Each row is a point on a landscape with many valleys, with its height.
From any point a ball rolls to the lowest of the 4 points nearest to it. It stops when none of these is lower. Distance is the straight distance between rows; heights are no part of it.
j634: [159 112 201 152 110  99 120 126  97 132 105 132 151 145 114 108 137 123
 133 149 145 150 140  72 149 115 126  95  68 114  96 118 162 111 132 189
 156 147 156 123 131 123 113 116 138 164 131 122 146  77  62 141 134 161
 125]  (h 3.25)
j240: [144 153 141 154  80 118 122  82 110  97  81 138 137  75 151 128 147 206
 149 122 103 132 113  74 100  40 168 186 155 101 138 116 134 128 135 174
 143 130 114 109 149 136 164 130 104 144 126 113 104  70  96 156 107 150
 153]  (h 2.26)
j205: [152  73  90 140 171 135  70  96 155 109 117 111 146 140 120 149 171  87
  91 127 112 138 136 115  88 136 115 142 121 122 129 140 142 100 112 108
 167 142 143 116 125 153 160 131  98 129 116 129 133 108 167 156 148 136
 159]  (h 3.73)
j834: [144 101 119 145 163 167 100 105 180 145 114 126 125 183 121 127 173 101
 113 130 135  99 133 142  98 169  89 145 126 152 147 117 139 118 119  81
 155 149 133 148 121 149 122 134 115 156 149 110 165 125 160 131 170 108
 128]  (h 3.74)
j8: [106 145 147  94 151 103  99 140 128 128 103 139 141 160 156  99 145 115
 189 120 132  97 167 139  99  88 170 162 123 144 175 129 125 118 104 113
  88 187 108 112 162  84  71 176 112 136 131 120 122 189 104 127  69 189
 175]  (h 1.40)
j519: [120 123 101  84 153 199 105 162 100 117 102 128 157 115 169 107 143 148
 190 115 147  98 150 156 107 124 144 136 104 100 171 130 121  88 119  69
  94 125  99 141 119 102  93 146 130 124 126 142 140 180 114  85  69 134
 139]  (h 3.15)
j76: [168  90  75 100 103  72 124 165 114 158 144 106 108 116  71 162 118 135
 100 129  71 189 155  84 135 116 114 107  94 138  35 100 175 142 173 158
 160  94  90 136 105 135 171  78 114  85 108 158 110 126 141 137 160 138
 118]  (h 3.75)
j759: [ 92 136 162 136 128  57 124  83 120 143 113 144 127 171 131  80 142 119
 150 170 132  78 159 141 135 117 182 161 122 145 139 130 125 106 125 167
  93 194 145 135 166 110  70 176 108 151 148 126  91 154 105 175  79 136
 165]  (h 2.91)
j309: [ 98 144 145 122 125 142 153 126 120 110 154 115  63   7 115 137  77 140
 128 112 134 146  84 171 136 139 122 114 139 106 143 195  96 142 119 133
 101  57 118 126  89  81 113  84 201 117 106 156 150 116 114  89  91 109
 107]  (h 2.35)
j216: [164 101 120 135 154 111 111 112 180 149  85 179 155 170 103 122 105 100
 102 165 129 140 116 121  84 162 146 118  71 100  76  86 174 100 127 135
 142 173 124 114 136 120 106  97 146 180 169 112 163 122 137 173 176 109
  81]  (h 3.40)
j370: [121 115 162 203  77 137 182 126 143 118 138 137 138 107  61 109 114 183
 125 122 142 124  84  81 145  68 179 139 158 126 101 144 144 143 155 175
 179  87 148 145 133 163 191 124  83 184 109 124 104  55  54 136 134 206
 126]  (h 3.44)
j159: [127 107 113 129 176 110 130  84 141 131 105 149 133 186 131 101 151 113
 127 157 147 102 154 127 123 141 150 163  61 129 131 100 136  53 105 174
 118 205 157 127 128 135  79 136 121 145 150 136  95 163 134 175 126 121
 155]  (h 1.57)
j523: [157  95  88 112 121  63 133 172 162 151 138 153 134 114  86 156 126 104
  88 167 102 215 151  57 133 128 122 112 105 129   7 105 155 149 161 157
 168 109  84 139 133 113 147 104 128 105 149 150 129 129 122 144 160 124
 106]  (h 3.54)
j448: [159 131 143 116 129 103 118 195 112 136 178 135 135 140 105 142 132 137
  96 113 112 148 124  69 197 117  94  67  77 177  73 118 148 133 222 142
 136 140  68 117 127 145 123 113 131 134  91 166 142 105 108 108 144 150
 157]  (h 3.68)
j850: [151 140 152 159  87 104 154 176  93 104 137 124 138 139  96 131 132 147
 120  97 113 140 130  55 190  73 110  81 108 152  75 113 143 140 178 194
 146 125 146 109 117 136 160 101  99 141  83 143 132  92  76 118 129 176
 154]  (h 3.89)
j584: [141 135 117  97 159  95  94  88 120 114 100 126 131 109 144 140 166 155
 130  91 106 158 140  86 107  72 161 198 101 105 127 126 112  93  96 166
 113 159 133 109 130 129 134 135  90 132 118 126  90 153 168 159 115 134
 179]  (h 3.32)
j957: [179  96  50 152 124  59 125 101 134 121 132  78 108 135  89 154 147  90
  76 109  85 177 148 121  77 136 156 140 141 100 142 170 148 101  84 110
 157 118 156 157 101 113 156 131  83 119 112 124  93 114 198 158 149 147
 109]  (h 4.31)
j723: [104 148 177 150 112 118 146 122 109 136 193 122  71  58 112 151  87 112
  83  90 131 138  89 156 161 157 110 107 109 140 144 219  92 156 138 160
 108  76 138 129 103  94 101 112 152 114 122 150 162  86  91  99 119 122
 102]  (h 2.79)
j182: [114 159 118  96 151 123  92 155 131  99 100 154 148 141 155 120 151 169
 184 108 112 130 161 103  84  69 190 155 125 101 158 125 125 112 110 105
  97 166  96 107 148 104  94 165 110 124 103 121 122 191 128 135  76 197
 200]  (h 3.16)
j462: [149 134 135 139 117 104 122  81  94 129  94 118 130 100 131 143 164 155
 126  97  97 166 139  62 102  57 140 171 125 108 127 118 153 107 106 206
 136 143 165 113 133 142 179 121  95 120 132 122 108 103 140 159 132 137
 162]  (h 2.70)
j533: [158 135 139 137 113 121 169 153 146 128 111 119 154 169 171 146 121 146
 105 133 182  78 158 206  79 177  82 149 154 129 136  90  63 142  74  79
 128  67 168 171 148 159 139 136 124 118 155 148 140 129 189  72 171  82
 118]  (h 5.65)
j810: [148 102 113 133 134 123  98 145 110 101 133 119 123 130 130 150 132 106
 121 106  99 149 123  85 178 115  94  77 114 153 103 120 146 137 184 139
 136 136 129  92 126 155 194  99 113 116  95 132 133  92 118 143 135 148
 156]  (h 3.02)
j61: [136 127 166 146 132 121 121 148 144 145 139 120 126 164 114 113 134 102
 108 138 126 146 130 108 166 179 101  74  69 160 118 126 181 135 162 119
 140 159 123 118 126 123 102 132 143 137 147 110 182 107  91 128 165 112
  93]  (h 1.94)
j587: [113 159 160 145 134 133 171 149 158 152 158  98 122 157 138 156 116 134
 109 112 151 129 155 182 134 193  74  90 179 149 140  95 119 183  89 112
 133  87 161 132 141 163 127 139 144 119 155 135 149 160 161  65 189  78
 102]  (h 4.98)
j39: [ 81 175 157 139 102 153 166 140 127 143 206  80  71 130 111 174 130 136
 108 126 109 143  97 128 176 165 105  79 163 170 168 172 106 171 170 137
  96 105 105 126 126 111 119 124 175 101 115 148 127 138 128  85 169 105
  89]  (h 3.96)
j647: [ 69 158  92  67 121 170 166 150 131 131 134 119 126 134 155 114  91 122
 156 146 125 107 153 196  63 143 143 157 112 118 180 146 129 123  81 112
  94 108 126 148 146  71  91 168 124  90 168 131 136 207  86  84  91 159
 111]  (h 5.20)
j406: [106 103  98  70 172 152 121 148 167 111 126 126 170 162 170 121 141 110
 140 140 155  99 139 149  77 126 151 190  98 132 154 135 116  86 120  80
 113 162 111 126 151 124  87 170  83 119 135 130 135 188 142 122 105 166
 156]  (h 3.72)
j990: [ 51 177  98  82 138 148 175 102 140 134 132 159 108 142 157 108  74 103
 118 153 136  88 122 199  84 171 131 202 133 123 161 138 129 135  75 148
  87 134 139 138 142  93  91 174  89  86 157 136 131 180  95 126  62 150
  84]  (h 4.74)
j624: [156  78  72 140 133  66 124 144 149 138 114 142 142 137  88 165 113  83
  93 141  87 210 146  90  96 144 129 125  96  97  66 123 185 131 110 163
 184 148 124 139 121 116 154 103 132 102 143 121 127 126 134 166 178 139
  95]  (h 3.30)
j967: [109 148 159 131 121 155 135 178 131 167 205  88 118 145 115 159 144 131
 135 102 139 122 140 138 190 159 104  76 183 158 137 106  77 173 157 109
 141 114  91 110 139 170  94 124 178 124 129 155  97 167 193  83 179  97
 112]  (h 3.64)
j479: [167 118 113 169 138 132 118 135 187  88 128 125 172 169 129 131 178  97
  86 165 137 103 157 150  47 139  97 168 151 109 141 130  91 113 101  74
 159 119 134 177 155 133 129 153  86 154 118 115 133 120 230 122 147 139
 162]  (h 5.77)
j87: [133 128 154 113 144 144 114 184 108 151 193 115 120 145 115 122 165 114
 154 127 139 121 119 141 183 142 101  56 199 127  72 108  42 186 145 102
 144 100  92 108 156 161 129  97 150 131 115 144  67 144 217  99 134 114
 138]  (h 3.97)
j379: [145 156 126 137 109 188 137 173  47 128 119 129 109  50 110 110  93 166
 189 104 139 108 104 169 156 136 140  95 152  76 174 144 133 106 138  86
 125  93 121 120  78 120 131 105 182 150 100 107 128 141 110 106  65  77
 121]  (h 0.84)
j552: [170  94 135 140 158 115 102 114 135 132 101 141 144 151 116 122 141  94
 113 150 136 148 131  99 119 147 119 107  51 108 100 108 165 102 126 177
 149 172 151 118 119 136 119 114 139 151 141 122 156 108 103 160 146 128
 119]  (h 3.09)
j423: [141 110 144 159 148 143 120 182 145 124 141 101 146 174 123 134 137  83
 137 147 155 120 147 150 134 157  82  85 204 145 117 103  64 176 110  81
 173 107 134 146 153 172 146 144 129 128 123 117 122 131 190 103 155 106
 143]  (h 4.54)
j578: [135  98 129 112 171 178  87 124 130 114 117 103 132 139 147 135 146 106
 133 135 133 134  94 134 135 141  89 118 149 136 163 147 122 123 144  73
 127 120 122 114 121 146 148 134 127 141 134 127 157 111 142 117 138 110
 124]  (h 2.72)
j599: [ 80 160  90  67 102 183 169 125 174 129 123 139 143 148 176 132  91 158
 114 156 140 102 121 177  77 149 119 177 135 147 165 124 133 118  88  85
  76  88 123 168 145 108 104 153 122  72 170 119 148 197 119  92 128 121
 102]  (h 4.64)
j74: [105 176 116 114 119  76  96 108 121 104  86 142 125 132 148 124 136 184
 149 126  89 169 130  70 101  64 207 175 148 115 142 112 126 115 123 126
 103 173  85 111 168 118 125 168  86 132 124 124  81 181 120 163  99 185
 175]  (h 3.45)
j422: [154  90  69 110 164 127  64 105 128 101 113 108 147 105 137 170 156 106
 110 101 101 154 121 123  83 106 141 147 124 101 128 137 129 101 110 116
 137 140 153 115 123 150 186 120 111 127 100 140 113 115 169 140 119 134
 175]  (h 3.35)
j757: [159 105 137 144 155 131  97 107  98 112 114 123 132 134 119 147 157  98
 122 113 122 145 127  88 163 115 105  99  99 135 121 117 151 125 142 175
 145 155 154  96 123 147 167 122 115 130 107 135 146  88  98 156 133 145
 148]  (h 2.62)
j797: [ 97 160 138 128 146  49 120  91 105 119 109 154 134 163 130 102 145 137
 146 165 114 151 153  71 119  98 193 173 129 119 119 123 118  91 108 186
 109 189 137 126 162 129  92 166  82 141 147 120  62 177 135 185 127 148
 174]  (h 2.69)
j545: [108 132  95  85 119 205 143 147  99 136 108 109 108  80 159 108 111 153
 166 148 143 123 131 168 119 142 128 126 137  88 177 140 128 100 112  83
  86  82 108 156  95  72  92 132 166 108 137 133 141 174 102  82  81 121
 104]  (h 2.77)
j767: [ 86 129 111  86 147 153 159 103 189 153 126 132 141 195 166 100 130 117
 112 145 157  64 134 181 103 146 129 195 105 156 159 115 139 101 124 103
  92 168 131 139 140 142  81 152  78 109 158 131 140 164 144 145 111 130
 114]  (h 4.83)
j687: [ 82 131 160 125 114 115 142  59 113 155 138 167 102  85 161  85 118 119
 129 143 153  66 135 181 162 148 139 175 118 147 116 154 114 160  90 170
 108 131 142 154 136  99  62 154 141 108 146 144 113 121 106 159  65 137
 113]  (h 3.39)
j337: [155 108  44 118 163  76 120  86 155 113 147 125 115 123 126 146 160 104
  78 111 114 157 150 128  47 125 149 188  99 104 118 166 130  76  85 115
 151 126 144 159 118 125 126 136  76 139 109 113  97 143 219 170 144 152
 136]  (h 4.02)
j972: [116 135 177 164 105  76 128  64 109 139 107 131 129 137 117  75 166 163
 153 184 160  99 137  93 130  91 198 160 110 124 124 121 124  95 137 181
 140 135 111 155 145 140  89 152 114 176 150 140  70 104  89 189 114 165
 154]  (h 2.95)
j304: [152 123  87  91  99 129  98 125 114 122 189 111 101 132  94 151 146 136
 132 114  81 113 112 116 172 103 124  54 145 158  50 113 112 163 190 113
 134 111  88  96 146 175 190  50 121 140  80 136  76  94 187 136 130 121
 167]  (h 3.76)
j231: [119 117 106  90 129 156  98 184  78 114 152 134 135 129 128 136 113 133
 181 127 112 122  64 138 199 113 129  55 165 130 101 115 107 155 187  76
 106 134  92  81 142 164 198  81 135 128  95  92 112 111 149 112 103 104
 135]  (h 3.27)
j881: [ 93 146 152 121 122 155 148 109 134 129 164  81  80  87 145 141 122 117
 116 121 135 135  89 160 171 164  91  90 139 150 174 178 121 147 140 123
 106  96 119 120 102 101 119 127 161 127 133 129 169 103 112  98 129  90
  72]  (h 3.14)
j670: [138 134 208 171 102 116 123 126  90 121 120 128 139  89 121 112 116 143
 135  84 167  99 119 133 180  94 124 104 143 160 151 171 108 165 139 135
 131 110 146 103 118 119 143 121 149 149 110 135 158  47  63 128  97 131
 119]  (h 1.73)
j703: [129 123 137 188  67 130 154 103 127 104 106 120 136  87 111 117 132 189
 126 124 117 137  97  78 113  33 162 164 162 109 120 117 142 141 145 184
 173 113 151 123 137 144 203 131  80 146 126 113  97  46  71 151 117 167
 132]  (h 2.63)
j174: [147 114 127 122 135 138  80 100  84  88  79 131 154  91 164 151 149 132
 141  95 118 136 121 111 140  80 127 119 149 116 143 111 133 118 135 143
 123 140 154  99 126 138 191 117 122 142  99 121 137  80 115 150  95 121
 161]  (h 2.36)
j439: [152 104 128 124 137 155 108 156 159 119 109 111 183 152 154 127 144 126
 132 162 159  99 143 162  66 130 111 162 155 119 129 120  70 119 113  39
 149 101 135 173 153 142 133 168 118 130 141 119 141 140 194  85 154 116
 144]  (h 6.32)
j914: [ 54 150 130 124 135 141 167  93 144 111 138 184  84  39 143 113  64  98
 122 165 136 102 119 178 112 171 131 207 142 119 118 127 101 169  65 163
 121 101 123 123 116 107  76 151 130  83 144 152 103 179  90 132  81 172
 106]  (h 3.61)
j994: [132  91 128 145 157 169  79 125 161 132 123 109 132 169 120 126 153  96
 112 139 141 132 131 129 128 160  88 108 147 154 135 140 150 133 134  85
 159 149 126 129 127 164 150 141 127 131 128 120 154 115 152 123 165 115
 132]  (h 2.47)
j394: [129 137 158 161 132 135 103 190 147 163 181 133 139 155 100 135 146 114
 107 117 120 130 161 113 178 166  87  84 129 177  91 102 156 186 178 107
 151 150  60 119 140 149  93 149 173 119 120 146 145 148 173 110 171 108
 141]  (h 3.18)
j594: [147 112 107 103 139 213  97 169  72 138 102 121 142  98 152 110 113 145
 188 121 137 118  89 154 125 138 133 111 138  69 169 130 118  89 141  67
 109 105  99 126 103 130 136 129 157 142 114 132 141 147 110  92  87  98
 126]  (h 1.81)
j985: [148 124 216 178  95  99 143 108 117 134 139 134 146  89 100  87 125 168
 119  93 183  91 117 118 171  72 168 128 149 151 135 164 119 154 148 136
 149  94 150 150 131 145 139 120 125 173 132 134 127  42  47 131 131 161
 131]  (h 2.08)
j227: [145 120 165 146 114 106 139 179 102 127 154 132 149 143 115 126 114 110
 116 127 132 147 138  79 196 134 103  67  71 153  86 132 149 136 177 160
 144 155 120 119 105 114 119 121 134 141 113 148 166  93  53 113 135 163
 130]  (h 2.99)
j808: [132 133 180 159  92  92 157 157  85 127 179 110  97  92  99 131 101 116
 112  60 151 123 117 147 203 127 121  83 117 167 138 203  86 152 159 149
 106 107 145 117 105 111 117 110 139 119 105 146 156  68  63  99 126 137
 120]  (h 2.49)
j494: [109 142 151 103 136 178 158 111 160 146 140 107 133 134 163 151 123 141
  98 142 142 130 105 158 121 169  87 128 192 144 162 126 115 148  86  95
 107  80 142 144 118 134 133 132 154 113 149 121 153 157 145  73 173  67
 100]  (h 4.58)
j617: [124 115 128  91 143 200 119 153 112 154 107 101 126 119 152 102 102 159
 154 155 135 131  77 167 123 144 124 110 178  98 170 128 118 112 123  52
 120  68 116 153 104 125 118 127 172 123 146 129 147 168 127  58 146  76
 106]  (h 3.67)
j504: [143 143 160 141  94 141 128 159  79 102 106 138 126  51 117 131  76 148
 183  73 151 110 112 155 181  90 145  92 162 120 162 168  94 146 151  96
 116 104 138  84 101 103 141 113 181 139 104 110 149  89  89 112  69  99
 116]  (h 1.08)
j118: [101 152 147 141 117 163 154  91 166 167 132 136 104 166 147  84 139 128
  94 140 127 109 114 164 132 191  83 126 102 143 144 133 177 138 119 127
 111 137 131 149 106 129  95 128 129 137 161 113 179 125 118 127 151  88
  67]  (h 2.14)
j868: [122 148 126 103  90 166 138 127 102 134 100 127  90  48 155 113 100 145
 187 100 141 114 130 179 127 129 140 138 130 104 168 156 116 123 110 108
  98  80 114 145  88  70  86 128 181 123 131 147 134 156 105  99  62 128
 121]  (h 1.70)
j429: [184 106  67  95  80  75 146 140 115 158 172  79  73  97  69 166 112 140
 111 103  60 146 165  97 133 107 117  91 120 156  48  89 150 135 179 149
 151  91 113 128 109 174 180  61 112 126  89 161  72 106 161 120 150 129
 132]  (h 3.88)
j729: [174 106  54 160 128  65 126 122 160 136 116 137 120 139  80 143 147  84
  66 134  87 183 152 132  60 159 144 163 110  93 113 146 169 105  78 127
 177 140 147 159 108 111 140 118 106 123 114  98 122 122 198 161 176 141
 109]  (h 3.71)
j779: [ 95 155 155 109 112 142 164 176  91 129 183  80  96  94 104 158  86 129
 147 140 135 161  48 147 184 136 143  54 185 134 174 173  91 142 170  91
  82  88  95 109 119 105 139  86 179 110 115 110 121 133 134  91 129 107
  96]  (h 4.65)
j341: [125 110  67 123 168 119 123 123 187  91 136 136 166 150 134 136 168 108
  84 145 136 111 142 132  60 118 157 201 118 127 123 152 108  85 114  88
 145 128 128 147 149 130 105 141  63 129 108 128 120 156 208 157 118 171
 164]  (h 4.55)
j541: [106 107 107  71 149 173 121 122 133 123 107 131 145 138 186 106 144 126
 162 130 158  98 132 163  97 124 129 172 111 148 166 138 115 106 112 100
  91 166 120 133 148  97  75 170 122 120 146 127 146 173 106 114  64 145
 139]  (h 4.01)
j493: [145 120 124 162 153 128 135 115 195 154  96 177 139 216 102  91 117 111
 109 148 145  99 141 147  74 171 136 160  73 115 108  83 180 105 121 103
 127 182 126 144 126 148  91 108 141 164 158 117 161 136 161 175 164  89
  98]  (h 3.98)
j424: [107 109 136  97 143 179  96 168  89 129 138 112 130 130 135 135 118 121
 159 134 140 147  66 146 163 140 116  75 180 131 147 136  97 148 168  58
 116 106 105 102 124 147 169 117 166 115 117 118 128 121 137 102 122  92
 108]  (h 3.90)
j746: [143 141 182 176  99 114 128  79  99 126  82 133 139 127 118  95 159 160
 141 153 146 129 133  72 122  74 162 148 109 109 116 115 137 103 120 198
 160 133 152 125 137 138 135 138 115 163 138 123 105  69  85 176 129 166
 144]  (h 2.68)
j715: [141 125 163 134 124 134 114 120  91 103 121 119 126 105 132 133 141 109
 145  96 149 123 122 121 199 112 105  87 120 161 141 148 121 135 159 140
 127 138 146  83 110 131 155 121 131 145 104 127 157  66  68 134 114 127
 137]  (h 1.99)
j795: [ 59 194 118  81 136 143 176 131 120 128 136 157 102 114 148 112  47  95
 149 156 115  99 128 196  53 153 136 182 143  88 161 151 125 148  52 142
 115 115 134 140 148  89  78 187 118  95 147 125 135 196  73 108  72 178
 111]  (h 4.50)
j675: [ 96 140 174 149 118 129 146  84 131 120 158 166  71  14 132 116  92 135
 112  90 149 115  91 143 144 140 128 170 120 129 126 181  83 160  98 162
 110  66 139 131 102  95  83 127 177 102 130 150 139 126 104 127 101 127
 120]  (h 2.73)
j419: [164  83  73 163 134 107  90 136 151 120 137 104 110 160 100 138 169  78
 117 139  80 153 161 126 126 128 117  74 189 143  93 122 119 155 139  85
 151 114 114 139 126 126 184 110 104 111  80 133  97 110 207 142 140 137
 165]  (h 4.60)
j475: [166 101  67 137 139  67 121 115 140 151 111 145 130 139  94 137 118  90
  94 137  96 190 153 101  70 154 136 152  74  72  97 133 174 103  90 155
 172 155 134 151 121 113 132 107 130 120 143 105 104 118 165 178 175 119
 106]  (h 3.33)
j139: [ 83 181 128 131 119 175 182  84 168 133 147 154  76  88 167 126 106 138
  78 172 133 117  84 145 128 184  88 155 147 133 146 144 132 142  86 152
  87  89 131 164 100 117  90 110 117 125 146 140 157 139 120 119 134 114
  65]  (h 3.69)
j435: [165 108  71 143 162  88 127 101 148 135  97 172 147 161 106 123 105 105
  83 151 120 162 135 107  56 146 152 162  47  67  80 109 144  75  99 169
 172 181 133 146 129 124 104 118 131 155 145 104 110 148 178 176 185 107
 112]  (h 3.49)
j619: [158 161 110 147 101 161  83 141  95  92  70 167 154  67 144 123 136 200
 189  96  90  96 139 114 111  65 172 120 166  82 151 107 147 131 146 119
 127 141 115 107 128 120 160 124 148 158 104 112 109  93 110 140  71 124
 154]  (h 1.68)
j190: [ 92 136 149  95 123 155 136 177  90 129 182  86 110 132 107 152 104 129
 161 129 139 147  54 135 211 135 139  49 187 139 150 144  80 149 175  78
  87 103  75  90 125 142 147  96 175 118 125 104 107 141 154  92 140 104
  99]  (h 4.13)
j85: [143 158 151 154 129 136 167 124 190 174 114 148 129 208 136 111 127 138
 102 118 163  90 171 179  84 178  68 160 122 141 137  87 152 142  82  99
 142 120 159 180 114 170 117 119 123 132 167 129 174 136 169 125 181  87
 105]  (h 3.91)
j840: [124 112 123 136  63 122 177 116 128  99 115  95 132  92  99 180 110 178
 139 100  60 132 125  78 122  31 152 148 177 121 117  90 146 154 176 168
 122 130 199  99 138 137 226 121 110 105 137  96  94 102 109 115 126 107
 119]  (h 3.05)
j760: [ 98 194 132 128 110 153 181 100 177 166 128 166 119 176 166 139 119 166
  84 149 161  86 128 171 101 171  76 175 141 153 145  73 138 143  64 120
  82  78 152 167 125 161 126 111  88  78 159 142 147 176 148 121 174  92
 101]  (h 5.15)
j4: [148 149 158 161  84 126 118 140 117  83 100 159 159  65 121 134  98 191
 150 114 138  74 122 111 155  50 167 125 172 128 139 134 102 150 152 104
 161 119 133 103 131 115 170 118 152 155 103  99 135  31  61 130  89 134
 128]  (h 0.72)
j890: [121 118 160 130 144 151 110 114 121 131 133  99 114 148 142 125 144 101
 119 111 141 140 116 122 176 162  86  84 119 168 153 150 145 139 156 116
 134 146 136 108 112 138 130 147 147 137 129 124 173  92 105 114 143 111
 101]  (h 0.86)
j684: [ 99 141 141 153 131  69 146 103 126 125 105 155 144 202 104 100 119 122
 145 187 114 102 173 120 116 144 216 132  83 125 128  96 136  71 113 205
 102 202 157 143 158 119  60 165 124 161 144 138  52 173 121 174 113 100
 153]  (h 2.48)
j510: [127 152 167 174 141 119 130 154 171 169 138 143 141 183 104 111 131 106
 113 116 154 139 158 154 125 195  82 105 129 144 113  86 178 176 124  88
 146 162 126 137 125 155 117 139 151 127 146 109 188 136 159 114 174  88
 106]  (h 2.71)
j640: [117 136 154 117 112  89  96  88 119 143 103 148 124 122 151  84 147 156
 170 145 146  90 150 138 129  85 186 171 138 145 165 126 114 146 123 127
 112 165  95 126 151  99  90 164 143 139 140 132 104 125  80 165  68 170
 165]  (h 3.08)
j200: [117 118  88  76 130 190 136 160 139 125 121 104 159 146 172 116 110 173
 159 158 131  93 140 166  76 158 149 147 115 118 172 117 114  88 113  44
 110  77 102 167 146 120 107 168 133  90 166 128 136 199 130  76 141 126
 110]  (h 6.25)
j232: [151  97 135 135 148  84 106 162 161 129 124 152 171 135  97 146 119  86
  98 165 124 195 131  70 139 142 124  89  79 135  45  93 162 134 165 152
 161 147  99 104 142 113 143 106 141 133 150 124 159 124  90 144 165 134
 109]  (h 3.79)
j391: [140 125 145 143 148  86 126  85 110 131  97 143 137 151 129  89 161 130
 146 161 142 124 149  99 125 106 157 160  72 109 109 109 133  63 112 193
 133 193 150 138 144 132  81 145 121 145 139 123  87 150 128 184 129 123
 151]  (h 2.21)
j676: [160 118 126 156  85  98 162 140  96 124 108 117 131 145  80 151 126 127
 141  91  85 179 147  51 162  86  97 100  98 121  73  99 167 147 152 210
 146 117 165 107 116 139 185 104  99  99 100 137 113  95  83 144 144 159
 150]  (h 4.35)
j86: [135 102 118  95 156 159  71 119 109 110  90 132 155 110 175 126 150 124
 160 109 141 112 125 125 105  95 134 148 118 113 154 121 110  91 123 116
 113 152 111 114 129 119 135 131 124 138 115 134 152 135 133 135  89 138
 158]  (h 3.43)
j163: [ 82 191 166 155 115 134 180 161 151 163 200 113  96 149 119 175 112 142
  99 100 114 160 141 144 160 198  78  93 172 162 155 110 151 197 148 150
 104 125 119 129 138 127  98 135 172  89 140 146 141 169 148  67 176  89
  93]  (h 4.51)
j833: [106 121 157 119 144 168 101 170 131 140 157  94 129 167 129 132 124 112
 151 136 142 126 105 141 162 161  99  62 196 145 148 131  87 180 137  74
 132 105 120 105 143 157 146 143 151 114 129 118 123 141 161  88 168  89
 120]  (h 4.17)
j780: [134 140  64 104 194  63 151  92 142 126 135 164 132 143 119 118 135 113
 103 111 126 155 149  87 101 124 167 196  63  92  91 130 127  58  80 170
 150 170 154 152 126 124  87 147  77 130 120 107  71 189 194 177 155 134
 148]  (h 3.70)
j620: [140 144 133 128 116 131 133 176  83  99 149 130 133 107 127 143 105 127
 145  96 131 106 116 105 216  82 105  62 154 166 121 140  83 148 177 126
 114 135 127  76 123 128 175 102 134 132  84 122 138  69  97 108 101 136
 147]  (h 2.58)
j560: [167  92  99 153 142  79 102 110 110 121 115 127 131 134 116 145 145  92
 111 115  98 185 140  86 111 122 113 120  91  98  96 116 172 123 114 189
 168 138 153 113 121 140 170  97 120 109 122 127 130 117 125 160 173 150
 144]  (h 3.06)
j913: [138 110  87 122 110 125 124 127  99  93 135 116 132 106 120 189 131 125
 138  95  78 138 132 101 160  88 120  93 145 141  99 107 135 143 171 163
 124 121 166  85 136 148 235  80 117 110  94 126  99  89 126 140 129 126
 167]  (h 3.31)
j843: [115 111 131 113 150 134 125  68 129 140 118 134 126 139 164  92 155 117
 131 135 165  86 133 161 150 150 113 159  96 144 138 123 137 101 116 152
  97 170 143 143 123 125  77 136 120 155 156 135 146 129 119 149  94 115
 114]  (h 3.20)
j659: [ 94 120 114  79 111 183 150 112 150 133 125 110 125 103 185 127 117 149
 131 155 141 117 104 178 109 155 104 148 146 129 167 140 118 119 117  98
  89  96 127 159 107  93  93 139 146 108 146 136 154 173 116  95 108 103
  92]  (h 0.62)

Where does a ball stop that starts at each point below?
j990 => j659
j795 => j659
j523 => j890

Call two points neighbours if one is among the 4 nearest of the other. Go from one point of each pair to the other, from neighbour to neighbour, staying as low as possible. Name the highest point that can't be avoided.
j659 / j4 => j868
j379 / j4 => j504
j890 / j4 => j715
j159 / j890 => j972
